Points on a hilly landscape, in no order, each with its height.
A climber steps from a point to the highest of its 2 nearest points, and stops where none of them is higher. Distance is the straight distance between rows; heights are no part of it.
Z805 height 335: [125 105 109 132 113 134 101 110 104 157 183 140 136 140 121 117 162 114
 148  70]
Z640 height 215: [117 163 122 121 114 179  79 147 161 105 118 131 169 125 176 143 148 117
  97 101]
Z911 height 582: [132  92 109 116 162 144 127 112 152 134  78  88  93  64 119 159 118  85
 124 136]
Z852 height 490: [188 116 135 113 129  75 137 190 134 115 164 145 100 173 152 132 118 148
 145 136]
Z920 height 462: [ 73 169  85 142 132 154  95 100 135 184 173  97 159 152  77 104 162  50
 129 116]
Z794 height 524: [129 138  70 135 113 125 177 154  93 133 106 227 160 134 151 157 139 155
 100 134]
Z471 height 333: [190 128 132 115 146  97 145 162 140  94 153 112 153 144 176 180 136 136
 116 163]
Z80 height 325: [125 166 155 153 126 103  93 120 135 117 135 100  84 126  81 166 104 105
 159 117]
Z158 height 650: [149 109 126 146 124 117 117  65 120 152 112 149 147  93 124 170 112 110
 134 136]
Z680 height 264: [175 156 111 132  87 128  90  98 144 113  90 152 124  88 127 144 138  88
 110 107]
Z993 height 225: [187 167  77 106 110 144 144 115 126  99 145 164 134 125  98 122 186 189
 100 112]
Z559 height 479: [ 95  76 139 130 151 111 156 121 113 168 109 164 112 104 128 138  95 130
 171 122]
Z727 height 388: [ 84 112 159 158 141  80 119 162 122 124 153  64 102 137 147 127 127  99
 155 137]
Z883 height 398: [162 123  93 132  86 151 115  98  73 145 156 111 153 109 122 107 197  53
 127 128]
Z140 height 419: [137 135 151 107 134 101 141 106  94 113  99 128 101 102 146 102 138 174
 104 102]
Z815 height 483: [ 72 184 141 158 129 149 112 161 113  90 133 128 136 155 169 129 166 138
 101 140]
Z290 height 171: [165 132 100 150  80 115 133  93  74 124 114 193 100 126 126 108 144 121
 125 109]
Z431 height 474: [ 41 200 134 146 111 110 157  72 142 168 151 100 130 142  71  91 152 129
 134 159]
Z632 height 397: [ 80 130  99 156 136 160  92  86 107 190 163  82 128 146  70 174 152  54
 121 122]
Z334 height 100: [154 129 159 109 114 141  90 164 176 102 143 149 139 150 186 107 143 112
 143 130]
Z686 height 383: [167  98 101 116 137  73 163 184 142 104  74 110  98 150 133 147  79 187
 117 114]
Z790 height 393: [157 103 103 147 117  78 161 145 124 110  70 124 114 131 140 159 119 186
 111  91]
Z698 height 61: [117 154  89 160  95 106 116 135  30 145 143 122 135 128 130 147 148  65
 112 110]
Z207 height 477: [172 112 100 102 116  81 155 194 141 133 139 172 152 195 156 137 145 156
 136 137]
Z420 height 507: [154  97 196 100 125 107 150 161 119 115 147 135 114 106  93  95  51 149
 163 125]
Z236 height 611: [ 89 122 131 154  86 113 123 150  90 112 136 132 169 149 189 145 170 110
 114 111]
Z90 height 239: [174  90  86 164 131 128 134 150 160 120 134 149 139 174 139 146 167 175
 130  93]
Z111 height 535: [ 52 122 121 159 145 118 134 124 103 171 167 131 108 132 110 179 169  89
 163 125]
Z617 height 314: [ 68 136 121 154 136 155 107 107 130 146 157 167 114 138 135  69 166 132
 147 119]
Z753 height 334: [137 128 145 140 146 139  99 117 119 110 139  85 173 147 192 118 133 136
  85 118]
Z398 height 706: [104 129 156 175  90 125  91  90 121 111 115 157 146 170 174  70 142 154
 121 116]
Z612 height 369: [ 96 103 113 107 195 152 113 127 151 166 167 100 130 119 139  90 125  66
 134 163]
Z396 height 644: [132  41 115 122 163 131 167 126 169 146 122 114 155  98 136 172 113 151
 160 114]
Z808 height 192: [165 138 189  87 131 120 138 155 117  85 111 110 129 123 181  90  77 151
 113 144]
Z466 height 470: [117 116 187 114 153 117 146 124 115 131 140  84 126  90 108  92  60 142
 141 136]
Z769 height 143: [162 163 165  99 110 101 153 150 128 112 155 183 150 154 169 153 122 154
 129 162]
Z820 height 719: [ 86 194 118 144 141 166 106  85 138 132 128 117 112 103  76 166 148 104
 112 160]
Z135 height 498: [123  64 122 130 158 127 163 115 130 141 135  98  77 111 102 142 157 151
 163 117]
Z707 height 359: [160 124 136 176 132 134 110  46  92 148 158 158 109 158  82 139 144 149
 124 132]
Z455 height 447: [219 130  98  97 120 101 127 140 151 120 132 122 176 151 140 134 138 157
 109  83]
Z663 height 626: [115  82 171 137 145 156 120 137 190 103 135  92 132  98 102  97  92 119
 162 140]
Z634 height 612: [138  58 122 137 146 142 144 107 165 123  89  86 149  80 157 159 127 111
 128 136]
Z175 height 265: [141 101 138 126 157 107 149  97  88 154 134 176 104 130 144 119 124 113
 135 177]
Z493 height 537: [147 160 135 125 124 139  83  60 132 143 137  82 101 126  92 116 149  84
 102 167]
Z317 height 558: [172  68 111  88 145 106 180 187 156 127 125 144 116 117  87 115  72 138
 151 153]
Z842 height 279: [156 138 119 107 177 153 120 147 132 153 158 158 149 137 139 121 106 128
 132 103]
Z68 height 346: [194 102 117 133 143  83 145 152 138 110 143 106  93 138 150 158 169 106
 125 178]
Z878 height 165: [131 152 151  85 139 163 109 158 153 118  90 110 148  87 153 139  65 115
 121 117]
Z921 height 196: [ 70 201 141 104 136 184  95 149 153 116 112 137 173 133 147 107 127 141
  87 123]
Z210 height 277: [156  72  64 133 102 116 152 120 158 159 134 161 152 135 112 159 163 127
 166  99]
Z169 height 219: [215 147 128 102 124  85 107 142 126 114 108 135 131 114 167 131  97 113
 108 127]
Z409 height 214: [191 125  95 161  92 129 103  72  78 158 120 157 109 150  80 174 127  64
 114 139]
Z142 height 839: [121  89 171 156 135 146 125 197 150  69 115 123  93 104 122 108  78 103
 143 172]
Z127 height 271: [151 117 104  79 124 134 158 157 171 126 113 126 141  89 120 169 129 160
 142  90]
Z104 height 850: [110 155 166 112 144 154 130 148 163  65 124  51 127  94 132 104 108 151
 109 153]
Z239 height 292: [155 123 168 138 106 112 103 108 174 109 152 111 125 113 103 152 108 116
 169 141]
Z100 height 227: [183 105  70 169 118  74 143 130 142 146 136 149 132 193 102 161 142 188
 141 114]
Z924 height 363: [105 119  96 152 157 152 112  83  78 157 153 109 142 126 103 144 158  95
 102 127]
Z970 height 481: [ 91 115 137 167 130 110 110  64 134 154 124  56 108 159 115 109 167  70
 122 163]
Z593 height 238: [172 171 109  64 115 157 136 132 139 114 137 177 135 123 124 106 163 161
 112 111]
Z572 height 771: [130 125 176 161 144 130 106 132 155 105 114 143  86 100 105 131  66  91
 153 185]
Z985 height 208: [181 139  74 133  92 118 158 112  71 121 151 139 120 129  70 132 175 166
 109  95]
Z934 height 389: [144 151 126  81 169 129 148 127 108 118 159 118  56 116 117 124 165 121
 111 157]
Z544 height 328: [136 142 114 197 136 172  84  35  82 143 136 136 131 150  73 141 127 114
 102 143]
Z319 height 697: [125  91 187 158 143 126 102 100 169 116 121  95 106 114 114  91  81  88
 168 179]
Z216 height 487: [ 73 137 112 153  91 161 138 116  97 123 125 170 166 116 140 139 159 153
 123 125]
Z232 height 672: [120 175 106 131 136 173 115  84  90 147 134  87 110 116  64 205 142  96
  83 139]
Z683 height 649: [114 138 132 161  72 152  87  99  79 127 102 151 160 157 161  60 138 146
 107  70]
Z587 height 617: [ 50 194 107 159 137 130  93 144 121 162 138 139 151 130 115 124 131  82
 120 117]
Z585 height 276: [187 115 142 106 154  52 151 145 112 130 122 118  90 131 113 167  94  98
 134 165]
Z403 height 444: [ 82 125 142 145 159 126 101  85 126 176 131  49  90 158  88 131 116  71
 128 160]
Z797 height 588: [104 148 136 100 148 166 105 166 167 129 138 161 116  80 112  95  71  85
 166 132]
Z957 height 662: [177 136  46 121 103  97 121 183 130 120 126 153 137 152 143 172 148 123
 117  97]
Z743 height 663: [133  65 100  64 124 150 181 166 132 137  88 153 134 152 173 120 157 174
 125 108]
Z783 height 394: [ 97 187 143 153 148 119  91 118 116 122 114  98  99 114 123 106 105 144
 109 100]
Z880 height 770: [115 121 192  98  90 164 118 149 169  92 112 149 132 156 146  94 109 170
 167 120]
Z178 height 491: [ 84 133 147 112 147 139 141  74 178 140 162  63 152 110 104  75 156 137
 144 147]
Z965 height 124: [ 86 148  99 131  85 118 118  93  70 127 103 147 125  96 132  93 162  83
 120 132]
Z404 height 174: [128  88 132 134 110 137 118  53 110 175 156 155  79 155  70 149 159  84
 170 160]
Z63 height 664: [147  53  91 120 166 128 178 154 170 143 105 134 166 146 157 170 118 182
 133 120]
Z669 height 301: [135  74  97 148 109 135 104 122 162 146 131 150 136 126 149 160 154  94
 154  91]
Z266 height 608: [128 123 102  82 149 166 142 183 175 118  89 170  94  75 136 142  98 124
 131 121]
Z429 height 599: [ 77 185 124 181  79 108 120  90 134 115 131  95 129 123  99 143 169  96
 132 148]
Z166 height 342: [113 143  91 142 174 189 127  89  97 135 155 133 118 125 105 129 186 108
  85 145]
Z868 height 457: [ 56 194 147 128 140 137 121 187 141  92 121  94 112 130 149 103 131 151
 109 116]
Z562 height 618: [143  97 114 130 106 108 161  87  91 165 138 171 169 109 124 184 138  97
 140 138]
Z283 height 439: [ 40 152 146 115 106 116 131 107 148 166  90 104 186 114 157  89  97 102
 117 109]
Z919 height 173: [148 113  72 114  53 151 162 137 108 112 112 157 150 117 127 115 204 148
 124  69]
Z189 height 506: [147 116 174  98 122  98 131 201 112 103 135 127 115 184 167 124 105 159
 136 114]
Z397 height 559: [150 143  74  91 107 108 173 136 135 150 122 183 148 123 100 175 126 180
 122 120]
Z758 height 372: [ 75 152 183  79 101  92 124 165 147 129 114  92 157 112 155  84  85  97
 148 121]
Z316 height 591: [123  67 161  80 137 112 183 177 128 150 141 159 159 140 163 140  99 155
 160 128]
Z271 height 601: [155  71 103 126 127 109 155 181 178 140  97 167 150 154 100 144  46 197
 155 122]
Z778 height 384: [130 148 164 162 142 112 114  85 119 120 168 143 115 154 120 123 143 176
 130 144]
Z946 height 190: [146 126  82 136  57 137 161 116  71 110 161 127 135 124  99 129 209 137
 127  77]
Z714 height 358: [191  97 128 125 161 123 143 162 153  94 154 119  71 140 134 114 159 133
 151 172]
Z181 height 448: [ 91 114 130 138 128 138 149  44  74 160 122 111 100 118  84 119 161 141
 122 140]
Z618 height 364: [143 130 101 138 100 152 114 120  78 147 186 128 153 150 120  77 190  93
 135  94]
Z925 height 614: [127  58 160  97 156 139 162 157 154 151 147 126 169 109 132 137  83 127
 168 119]
Z864 height 422: [100 154 126 146 140 154 145  60  85 130 136 139 132  98 109 111 158 168
  95 127]
Z750 height 400: [ 88 141 186  93  98 118 126 152 169 122 147  98 138 113 127  60 111 109
 158 149]
Z61 height 616: [143 117 113 145  99 101 133 163  97 119 172 117 148 155 153 134 197 130
 122 103]
Z225 height 569: [ 95 112 163  77 166 146 162 173 111 132 154 146 149 151 169 108 115 171
 127 123]
Z98 height 723: [113 118 178 133  92 120 111 128 136 102 132  91 170 172 173 131 156 177
 136  91]
Z772 height 181: [144 142 169  88 144 133 119 153  96 122 103 154 135 144 190  93  84 159
  98 115]
Z117 height 131: [167 155 164 129 139 118 126 156 144 101 131 180 137 132 155 152  68 142
 136 171]
Z459 height 252: [163 119 127 158 122 131 127 135 158 107 126 181 121 152 135 143 120 175
 151 114]
Z379 height 615: [172  69 100  90 153  94 173 185 173 136 104 113 171 176 103 127  67 199
 140 146]
Z884 height 574: [157  81  78 104 155 118 185 193 187 124 115 157 104 133 104 129 108 164
 154 181]
Z477 height 329: [129 127 123 141 144 152 105  97 153 135 129 144  87 112  97 126 128 125
 141 126]
Z348 height 430: [185 128 101  99 128 140 104 149 138 130 107 105 146 126 143 137 118 164
  90  46]
Z183 height 155: [147 165 147 122  92  92 136 127  89 116 170 163 135 133 151 137 161 120
 117 155]
Z196 height 355: [136  89 167 112 130 115 122 118 132 144 127 161 166 127 192 106 112 114
 145 154]
Z269 height 493: [113 170 124 109 108 155  88  58 108 173 144  82 113 151  72 115 154  40
  92 174]
Z437 height 677: [137  51  97  65 141 130 195 187 161 149  91 118 165 176 155 149 115 174
 143 113]
Z812 height 373: [198 115 122 117 124 107 138 174 159  97  71 148 120 154 152 139  75 179
 119 138]
Z859 height 562: [ 75 145 116 140 114 125 141 105  78 159 156 140 112 121  70 174 174 118
 157 112]
Z922 height 725: [167 147 135 127 159 162  99  76 147 146 118 117 102  99  83 195 101  98
 114 157]
Z736 height 332: [ 99  89 198  99 124 131 149 130 141 123 124 144 150 124 177  74  96 133
 147 172]
Z106 height 534: [ 96 112 138 119 146 170 133  90 177 121 155 118 134 108 120  92 177 153
 150 115]
Z672 height 172: [181 165 121 148  76 111 113 106  66 125 166 162 146 134 122 130 164  79
 128 163]
Z590 height 638: [164 149  82 137 179 163 126 109 104 149 137 111 100 124  74 190 144 122
 103 114]
Z828 height 632: [165  59 134  84 141 129 202 208 160  91  84 120 134 161 125 121  92 195
 125 149]
Z874 height 306: [ 78  98 171 159 138 121 149 115 142 106 112 142 120 115 183 106 110 129
 152 192]
Z286 height 842: [153  94 149 124 111 150 130 184 172  88 111 171  85 132 112  83  85 166
 176 103]
Z831 height 368: [ 93 162 104 131 107 148  87  98 132 132  94 114 117  85 110 101 142 132
 118  50]
Z662 height 401: [107 137 109 115 172 135 101 109 128 154 166  74 119 142 119  86 178  70
 115 138]
Z341 height 283: [ 96 124 149 150 139 122 141  77 105 125 111 171 106 114 169 110 132 124
 124 191]
Z967 height 472: [ 87 100 142 131 159 132 143  71 113 164 115  81  73 111  82 127 127 131
 143 128]
Z86 height 579: [143 146 159 120 132 127  90  58 155 125 125  85 146 106 125 120 127  73
 128 186]
Z123 height 374: [135 117 151 122 173 127 127 136 119 106 151 102  44 130 112 102 148 123
 135 158]
Z798 height 288: [ 98 182 129 136 111  95  98 117 151 152 123  57 164 138 138  76 115  78
 102 121]
Z962 height 597: [131 115 121 195 100 126 131  70  80 112 140 128 107 149 134 132 198 127
 123 159]
Z792 height 296: [150 102 148 118 140  90 134 149 123 136 100 118  96  86 137 154  71  69
 149 165]
Z740 height 475: [ 72 170 110 144  90 147 101 125 133 148 143  98 203 160 145  75 155  99
 111  90]
Z336 height 619: [110 155 131  83 119 135 146 113 105 136 167 125 156 109  97 139 165 172
 113  84]
Z659 height 319: [161 111 118  95 117  89 124 156 139 133  98 151  78  86 124 129  92  89
 154 123]
Z866 height 232: [135 162 116 152 105 114  84 104 112 131  95 123 154  96 153 139 117  57
  98 120]
Z130 height 639: [166 133  89 120  95 114 126 154 126 113 145 124 149 123 132 166 183 120
 115 107]
Z172 height 91: [100 163  70 175  86 154 126 107  39 133 115 113 136 115 112  95 157  61
 113 134]
Z577 height 321: [137 143  90 122 141 163 164 106  82 115 168 156 133 123 138 100 206 139
  93 156]
Z438 height 180: [107 179 161  91 161 172 100 169 162 111 138 124 160 111 149 123  95 138
 115 116]
Z154 height 156: [ 96 106 134 132 151 164 125  91 138 162 155 143  72 140  86 169 148  85
 168 171]
Z107 height 257: [170  64  80 153 123 111 121 111 143 173 132 144  92 164  92 180 166 102
 156 115]
Z202 height 259: [124  89 131  51 131 138 174 172 157 119 102  96 152  83 152 145 122 143
 142  95]
Z146 height 193: [200 155 105 166  89 126 122  89  42 131 146 144 147 138  96 166 124  79
 107 150]
Z873 height 204: [167 140 169  86 124 105  97 147 124 101 120  80 131 100 175 107 104 117
 106 142]
Z215 height 802: [117 119 162 118 163 128 140 118 147  97 146  40 116 102 126 118 140 109
 122 182]
Z589 height 275: [ 64 127  99 141 131 165 120  88 139 148 148 122  97 128 100  95 207  96
 143 139]
Z847 height 102: [183  78 137 145 174 156 155 153 179 101 114 125 140 129 124 157  66 195
 138 127]
Z725 height 890: [152 144 152 105 138 146 120 153 164  63 112  82  95 114 151  94 138 157
 116 130]
Z882 height 577: [103  87 139 129 136 161 116 136 196 116 146  90 117 107 121 129 141 138
 167 102]
Z848 height 641: [154  81 125  80 140 159 162 180 156 105  65 138 137 204 147 124 104 213
 116 126]
Z312 height 258: [102 141 134 190 145 103 105  81  89 135 115 124 126 139 151 114 131 115
  97 161]
Z458 height 159: [162 100  96  94  85 109 146 124 111 124 104 149 122 119 154 107 172 139
 134  89]
Z871 height 531: [151  87 140 119 134  81 174 142 127 124 153 130 116 137 126 144 128 198
 134 117]
Z444 height 587: [145  94 104 119 147 157 159 166 196 108  95 180  95 118 133 138 109 166
 154 150]
Z331 height 218: [112 107 197 102 112 134 134 200 137  89 118  76 145  98 118  99  52 131
 134 130]
Z770 height 263: [188 123 148  68 149 150 122 139 166 137 137 138 159 126 142 111  92 165
 135  96]
Z287 height 886: [131 109 165 129 125 143 141 205 145  75 122 159  70 119 121  92 101 136
 159 148]
Z907 height 354: [118 129 158 134 154 126 109 147 121 119 168  99  56 131  81 147 118  95
 162 163]
Z66 height 585: [ 95 163 134  96 106 125 117  83 121 148 161 113 124 107  85 112 153 135
 139  92]
Z233 height 110: [179  80 134 128 166 138 156 150 163  99  87 129 129  87 119 150  59 163
 115 164]
Z580 height 191: [182 134  99 191 117 114 100  89  77 108 101 162 115 143 149 111 132 144
  96 103]
Z689 height 416: [ 42 156 123 185  97 129  92 127 129 149 127 137 181 177 148  93 146 134
 128  73]
Z609 height 532: [ 51 187 129 120 111 130 122  80 109 165 146 106  85 124  61  81 161 117
 137 117]
Z121 height 231: [ 96 157 167 186 143  97 112  69 131 133 102 117 123 127 137 104  80 116
 122 186]
Z73 height 553: [128 118  93 103 167 171 132 122 142 142 107 129 116  78 134 138 156 107
 107 105]
Z353 height 287: [171 138  95 103  93 119 126 124 170 119  89 159 127  87 117 160 138 127
 137  99]
Z2 height 756: [114 130 180 126 172 102 128 114 144 137 162  39 134 129 101 101  99  89
 125 177]
Z930 height 402: [ 29 171 146 107 101  99 120 165 133 145  96  97 145 125 151 105  98 102
 132  96]
Z482 height 754: [ 85 108 167 169 104 103  94 124 110 121 124 112 139 174 183 102 124 166
 135  94]
Z119 height 420: [ 84 176 156 172 135 109 110  75 136 142 161 106 103 162  86 107 141 131
 143 151]
Z132 height 154: [155 117 157  65 131 182 116 158 164  91  58 121 159 114 177 129  92 125
 103 117]
Z184 height 217: [174  98  64 167  99  54 155 130  99 131 118 171 133 190 132 143 145 177
 120 137]
Z242 height 807: [147  79 161 106  92 132 146 159 157  86  98 151 107 146 138 106 105 194
 159 112]
Z28 height 344: [161 102 119 118 122  84 115 160 137 144 129 115  86 123  99 172 120  86
 161 100]
Z427 height 522: [119 145 209  75 111 138 135 218 116  97 122 135 148 171 144 132  77 164
 147 117]
Z703 height 361: [ 24 155 106 179 118 151 129 110 131 150 131 150 164 151 140  74 166 127
 131 118]
Z101 height 228: [144 171 118 117 125 181 113 153 152  97  98 174 163 147 166 179 129 153
  85 112]
Z21 height 414: [ 79 143 161 163 160  93 102 133 104 156 146  68  95 147 107 136  87  72
 139 154]
Z624 height 545: [ 89 138 193 106 143 122 141 192 126 120 152 127 154 135 152 121  79 139
 153 129]
Z678 height 273: [149  78 124 179 133 129 115  89 133 156 128 133  72 163  94 203 129 105
 160 143]
Z688 height 642: [ 72 142 115  93 126 157 136 148  91 133 148 127 161 115 146 128 165 164
 107  73]
Z209 height 468: [ 68 137 165 147 128 154 108 201 154 101 107 127 135 133 144 169  71 154
 132 102]
Z441 height 589: [123 119 117 145 103 113 154  99  65 170 175 149 151 137  93 167 166  98
 150 119]
Z69 height 640: [ 47 140 151 107  91 122 133 160  99 129 128 143 154 156 185 109 166 124
 137 120]
Z370 height 441: [133 140  97 105 123 157  89  85  93 157 170  87 116 132  86 103 188  44
 104 124]
Z990 height 247: [142  99 179  49 105 124 157 163 140 107 107  97 144 109 143 123  99 165
 124  97]
Z289 height 362: [115 154 155 148 130 146  92 127 156 105 125 132  97 114 118  95  95 163
 141 109]
Z72 height 538: [ 68 154 154 166 101 101 106 120 160 113 122  93 143 122 136 152 128 117
 148 125]
Z530 height 551: [169  98 104 108 130  76 188 136 150 137 126 167 121 154 114 122 116 205
 154 143]
Z24 height 482: [ 65 181 120 130  82 136 120  98 129 139  89 127 191 102 146 101 125 115
 101 118]
Z26 height 237: [183  96  74 172  94 120 134  94  80 154 141 163 103 171  76 159 156 103
 129 124]
Z804 height 568: [180 130  56 103 163  81 164 137 140 144 134 162 108 162  80 118 126 195
 122 141]
Z179 height 458: [ 71 166 123 138  84 147 145  95  73 148 149 162 187  92 108 145 138 125
 119 119]
Z623 height 497: [ 65 143 168 167 121 137  99 172 178 106 117  91 137 117 133 144  86 120
 150 115]
Z613 height 613: [191 128  92 130 183 135 132 119 117 141 162 126  98 141  89 152 133 148
 125 110]
Z407 height 233: [219 171 107  97 152 107  95 151 115 118 140 122 107 120 129 137 121 113
  93 108]
Z461 height 592: [125 143 102 184  86 148  88  82  82 133 101 116 151 118 144  80 138 120
  95  83]
Z3 height 241: [167 180 108 126 114 154 108 143 134 107 103 187 126  96 152 148 138 122
  92 126]
Z507 height 449: [104  98 157 125 118 162 150 205 164 101  93 130 129 129 120 154  76 182
 156  89]
Z17 height 544: [ 54 187  91 167 123 130 130 118 128 162 162  99 191 150 124 110 165  72
 106 132]
Z67 height 286: [103 165  95 224 112 195 110  65  92 132 123 119 137 135  84 123 156 121
  98 144]
Z410 height 148: [129 146 139 138  83 104 104  86  88 126 110 156  81 113 126 100 158  89
 128 134]
Z646 height 669: [ 41 153 145  85  86 135 146 139 115 122 120 114 155 121 155 112 169 152
 131  91]
Z734 height 317: [114 154 155 146 120  98  86 117 127 127 135  63 181 149 185  93 127 100
  97 119]
Z877 height 403: [147 159 115 106 133 103 154 132  94 103 124 125  81  98 137 132 161 147
 100 130]
Z592 height 425: [ 56 198 142 129 123 100 120 147 118 136 113  90 107 117 125  86 105 117
 105 109]
Z568 height 687: [177 138 132 123 166 125 133  99 138 157 118 151 132  85 105 188  78 117
 137 140]
Z555 height 194: [148 130 127 134 115 148 100  75  92 166 124 148  71 145  78 156 137  78
 111 155]
Z445 height 428: [121  64 163 144 192 138 151 151 121 135 147 144 117 126 168 103  89 127
 143 166]
Z696 height 47: [124 116  92 179 121 124 113 126  47 128 120 101 151 127 165 151 146  84
  82 114]
Z395 height 652: [150  93 127  71 135 148 157 145 137 107  63 142 139 154 172 125 129 198
  98 103]
Z241 height 453: [116  84 143 133 200 144 138 112 120 169 136 130 108 101 122 120  80 117
 149 145]
Z182 height 235: [ 89 102 192  75 110 133 149 164 123 105 105  70 135 105 149  85  85 161
 137 110]
Z64 height 307: [168 106  77 135 176 156 162 119 112 126 144 165 126 129 166 113 167 146
  93 150]
Z82 height 643: [106 117 124 214  79 116 103  94  80 120 126 153 130 153 153 105 165 125
 135 115]
Z605 height 675: [ 87 165 121 119 152 129 116 141 114 138 128 143 124  98 136 146 116  97
 125 125]
Z901 height 305: [162 138 108 105 115 141 145 101 163 139 101 167  80  91  83 165 130 136
 149 124]
Z701 height 207: [190 113  61 157 126 109 146 117  96 125 107 174 127 159 126 121 146 171
  96 124]
Z989 height 377: [ 98 118 148  95 161 146 142 102 108 167 132 159 179 109 176 115 106 117
 122 154]
Z486 height 540: [ 93 117 116 203  95 120 107  53 114 124 137  87 134 159 129  97 188  87
 116 157]
Z231 height 637: [115 133 138 100 165 150 146 165 147 130 141 154 116  82 115 151  92 122
 154 149]
Z917 height 366: [120 110 128 152 121  94  99 159 127 124 142  82 112 129 144 162 155  89
 141  99]
Z695 height 404: [ 66 129 166 115 151 133 131 113 147 149 105 110 175  96 157  99  79 127
 124 141]
Z164 height 445: [ 95 153 171  96 116 132 119  91 183 129 149  95 132 107  99  66 141 106
 168 144]
Z806 height 269: [186 107 141 143 133 104 123 128 176 105 136 154 115 128 103 177 105 137
 168 147]
Z44 height 508: [ 91 119 108 122 123 162 174 134 100 136 130 201 162 141 164 142 156 161
 108 126]
Z838 height 294: [155 114 108 119 165 155 136 138  92 147 179 174 159 146 166 124 156 128
 113 123]
Z54 height 580: [143 129  83  89 108 109 164 170 169 159  99 181 153 153  99 149  85 189
 157  84]
Z768 height 772: [130 196 144 128 155 147  96  83 140 132 144 126 129  99  83 158 100 106
 113 158]
Z982 height 515: [141  90 105 119 157  92 186 151 127 115 138 115  78 137  88 169 145 164
 161 130]
Z149 height 367: [111 112 182 137 132  91 142 146 138  88 156  71 102 127 130 155 140 153
 156 139]
Z796 height 240: [101 185 114 158 121 106  69  93 140 150 114  86 132 120 119 126 108  51
 102 129]
Z351 height 463: [216 133  91  85  97  60 145 150 134 129 117 150 158 168 148 125 139 150
 103 135]
Z23 height 349: [137 112 142 169 136 143  99 141 136 101 100  95 136 145 188 148 124 166
  99  97]
Z53 height 440: [ 99 134 175 114 126  96 142  95 110 119 114  91 105  85 115 115 102 161
 139 123]
Z165 height 533: [ 87 200 117 166 142 136  90 127 177 113 138 104 144 144 143  99 145 103
 108 148]
Z34 height 117: [181 143 170 132 138 129  91 143 160  83 144 141 119 124 157 106 100 125
 140 174]
Z614 height 293: [132 122 160 183 120 123  88  80 140 141 137 130  56 153  92 171 121 101
 162 145]
Z503 height 399: [ 81  89 158 129 190 133 133 129 138 145 145 107 144 134 170  68 104  96
 130 183]
Z690 height 197: [ 77 112 182 125 152 141 136 195 148 105 151  71 164 101 101  88  60 105
 137 157]
Z160 height 628: [143  92 177 138 132 119 106  89 167 114 130  81 159 110 169 111 106  97
 138 173]
Z42 height 931: [173 139 136  99 143 138 140 172 156  74 110 151  72  96 132 101 106 153
 123 139]
Z498 height 598: [ 62 179 119 203 115 162  98 112 168 109 150 128 167 142 138 133 161 115
 111 152]
Z186 height 718: [123 152  87 134 148 126 125 147  70 150 148 185 110 128 119 150 139  94
 122 124]
Z891 height 536: [176  90 132  93 129  98 155 195 122 131 110 128 117 115 105 107  56 148
 147 106]
Z673 height 530: [108 192 110 128 103 165 103 102  94 122 107 140 160 106 143  82 130 129
  69 100]
Z867 height 251: [186 130 105  54 116 152 128 152 162 135 105 186 153 136 145 109 107 175
 125  88]
Z469 height 688: [151 143  86 140 144  99 136 180 111 137 145 182 114 153 131 166 128 124
 130 116]
Z513 height 330: [106 128 103 148 130 153  93  80 149 134  96  98  96  96  98 125 138 117
 124  93]
Z942 height 261: [187 136 123 120 128  80 132 115  94 142 140 113 109 139 108 187 134 107
  98 147]
Z564 height 248: [176 172 136 128 140 110  97 122  98 132 160 112 124 134 120 159 134 107
 113 122]
Z795 height 405: [145 125 123 111 126  98 149 146  85 113  95 122 107 142 152 130 127 195
  95  72]
Z374 height 505: [ 46  98 132 128 153 116 148 125 116 170 133 136 101  96 128 134 128 105
 176 122]
Z258 height 541: [154 113  41 137 125 130 178 130 129 160 124 197 180 141 115 172 150 155
 108 148]
Z657 height 407: [151 150  93 121 119 140  96 117 106 138 122 126 131 108 122 128 130 125
  99  52]
Z354 height 360: [149  97 144 142 132 142 122 178 149  83  94 122 118 144 176 137  94 152
 117 116]
Z328 height 661: [ 75 192 113 171 103 149 110 105 146 108 126 134 159  99 111 166 168 113
 116 145]
Z206 height 590: [204 137  62 122 157 101 147 109 121 155 156 159 126 154  79 161 134 147
 112 156]
Z8 height 120: [178 117 170 122 148 148 147 183 168  79 103 162 137 112 131 131  54 147
 128 173]

For each start below, name the point where the climber stops.
Z121: Z482
Z612: Z287
Z312: Z482
Z618: Z287
Z796: Z140
Z967: Z768
Z503: Z768
Z207: Z437
Z216: Z437
